A landscape with many valleys, sampled at points; each row gives a point and its height.
From any point a ball rolls to the lowest of the 6 points nearest to it. It stops when none of these is lower. Distance is the straight distance between rows; heights are no part of it.
K67: [144  79 158  82 151 111  94 165 128]  height 97
K26: [113 130 108 172 165 140 131 104 153]  height 272
K715: [107 186 108 164 103 121 187  97 127]  height 81
K819: [128  93  99  97 192 125  69 173 128]  height 182
K924: [113 189 122 148  73 128 178 120 114]  height 90
K448: [155 135 165  89  66 128 129 134  98]  height 413
K697: [148 134 148 116  95 135 135 112 110]  height 58
K116: [ 98 199 111 163  78 114 189 118 120]  height 93
K613: [151  72 164  71 147 111  96 171 129]  height 111
K564: [160 107 167  81  95 117 123 131 104]  height 132
K94: [118 112 113 155 163 141 108 114 145]  height 131
K930: [149 145 152 109  68 133 142 123  99]  height 575
K188: [125  96  90 109 194 133  71 166 129]  height 176
K552: [147  78 164  80 138 114 104 148 125]  height 112
K519: [138  95 138 119 142 129 106 129 135]  height 145
K340: [115 182 141 139  42 134 170 148 105]  height 116
K137: [118 172 116 158 111 129 173  93 131]  height 89
K609: [166  74 185  51 126  98 113 168 120]  height 60
K870: [108 171 103 171 133 122 180  83 147]  height 67
K578: [141 103 152 110 124 129 115 121 124]  height 286
K856: [ 94 180  90 179 133 108 190  78 146]  height 135
K538: [166 103 184  64  89 110 122 146 102]  height 63
K972: [141 102 143 120 134 131 110 120 132]  height 220
K128: [126 140 126 151 133 139 148  97 137]  height 344
K202: [142 156 147 118  69 135 145 123 105]  height 555
K276: [132 112 131 139 138 139 122 109 134]  height 233
K622: [133  91 108  85 190 120  69 184 131]  height 187
K868: [125 102 123 137 154 134 107 122 140]  height 118
K789: [111 146 109 175 147 132 153  91 150]  height 311
K736: [153  72 168  66 148 108 103 171 125]  height 128
K354: [124  92 125 122 160 134  93 143 138]  height 94
K643: [117 104  90 139 182 139  79 143 140]  height 119
K580: [120 106  84 125 194 135  71 155 132]  height 142
K175: [ 91 163  81 194 162 112 177  80 161]  height 217
K332: [151 129 158 100  83 130 131 120 104]  height 557
K830: [107 193 129 153  56 130 177 135 111]  height 96
K731: [150 144 159 100  54 132 138 139  98]  height 13
K346: [144  88 160  92 131 117 107 137 122]  height 130
K505: [168  87 183  62 105 105 117 151 111]  height 26
K544: [109 120 102 168 168 147 112 114 153]  height 177
K485: [157  87 173  79 121 114 115 141 116]  height 76
K446: [112 179 116 156 105 127 178  97 128]  height 65
K369: [103 135  99 179 168 140 135 103 157]  height 364
K859: [125 113 123 146 148 137 116 110 144]  height 157
K209: [111 115  95 160 174 144  98 128 150]  height 133
K525: [126 175 140 132  54 137 159 131 104]  height 173
K23: [128  81 135 108 161 125  89 155 132]  height 66
K653: [141 135 139 134 114 137 139 105 127]  height 569
K702: [121 105 113 145 166 139 100 128 142]  height 114
K966: [168  78 187  52 115 100 120 163 116]  height 85
K43: [ 93 194 136 158  38 121 184 153 110]  height 110
K510: [148 113 155 104 108 128 123 116 117]  height 43
K76: [129  89 108 109 176 127  77 160 132]  height 115
K158: [ 98 147  89 189 175 136 150  93 163]  height 451
K687: [127 170 126 145  93 135 162 103 123]  height 172
K225: [138 164 142 127  75 138 151 120 106]  height 432
K539: [106 129  93 176 177 145 120 112 158]  height 281
K372: [140 163 152 116  50 135 145 135  99]  height 412
K554: [111 189 114 153  86 123 182 109 119]  height 84
K783: [103 141  97 186 165 135 147  96 160]  height 419
K217: [ 91 201 127 159  47 117 187 142 114]  height 103
K428: [121 186 127 147  67 130 174 122 113]  height 95
K49: [131 104  75  91 206 128  63 173 126]  height 307
K528: [120 181 134 139  61 135 169 129 110]  height 109
K185: [154  94 163  91 116 121 116 132 116]  height 129
K228: [102 185  97 170 120 116 188  84 137]  height 108
K478: [145 120 149 115 108 134 130 112 117]  height 515
K318: [130  87 131 115 160 130  90 142 136]  height 87
K902: [121  99 100 129 179 137  78 150 138]  height 113
K410: [119 157 115 164 133 130 164  90 140]  height 205
K906: [140  78 146  79 163 114  88 178 132]  height 45
K520: [135 113 138 131 134 138 121 112 134]  height 61
K808: [122 133 116 162 145 139 137 100 142]  height 322
K208: [121  96 108 131 172 132  81 144 136]  height 106
K449: [133 100  88  84 201 122  68 181 127]  height 262
K921: [124 101 121 139 159 138  99 129 143]  height 107
K572: [134 164 135 136  84 136 159 112 115]  height 300
K524: [133  85 117  93 178 119  78 174 129]  height 134
K798: [144 139 144 127  97 133 144 107 118]  height 669
K640: [ 97 158  95 188 159 124 169  85 159]  height 275
K727: [118 106 106 148 174 143  90 133 142]  height 117

Where does a ball stop that starts at each point below?
K552 | K505
K208 | K906
K346 | K505
K225 | K446
K789 | K446
K653 | K510
K798 | K510
K449 | K906

Two balls start at each pair of points below. Name the first point that both come to, or write none.
K525, K217 | K554
K572, K116 | K446
K49, K921 | K23
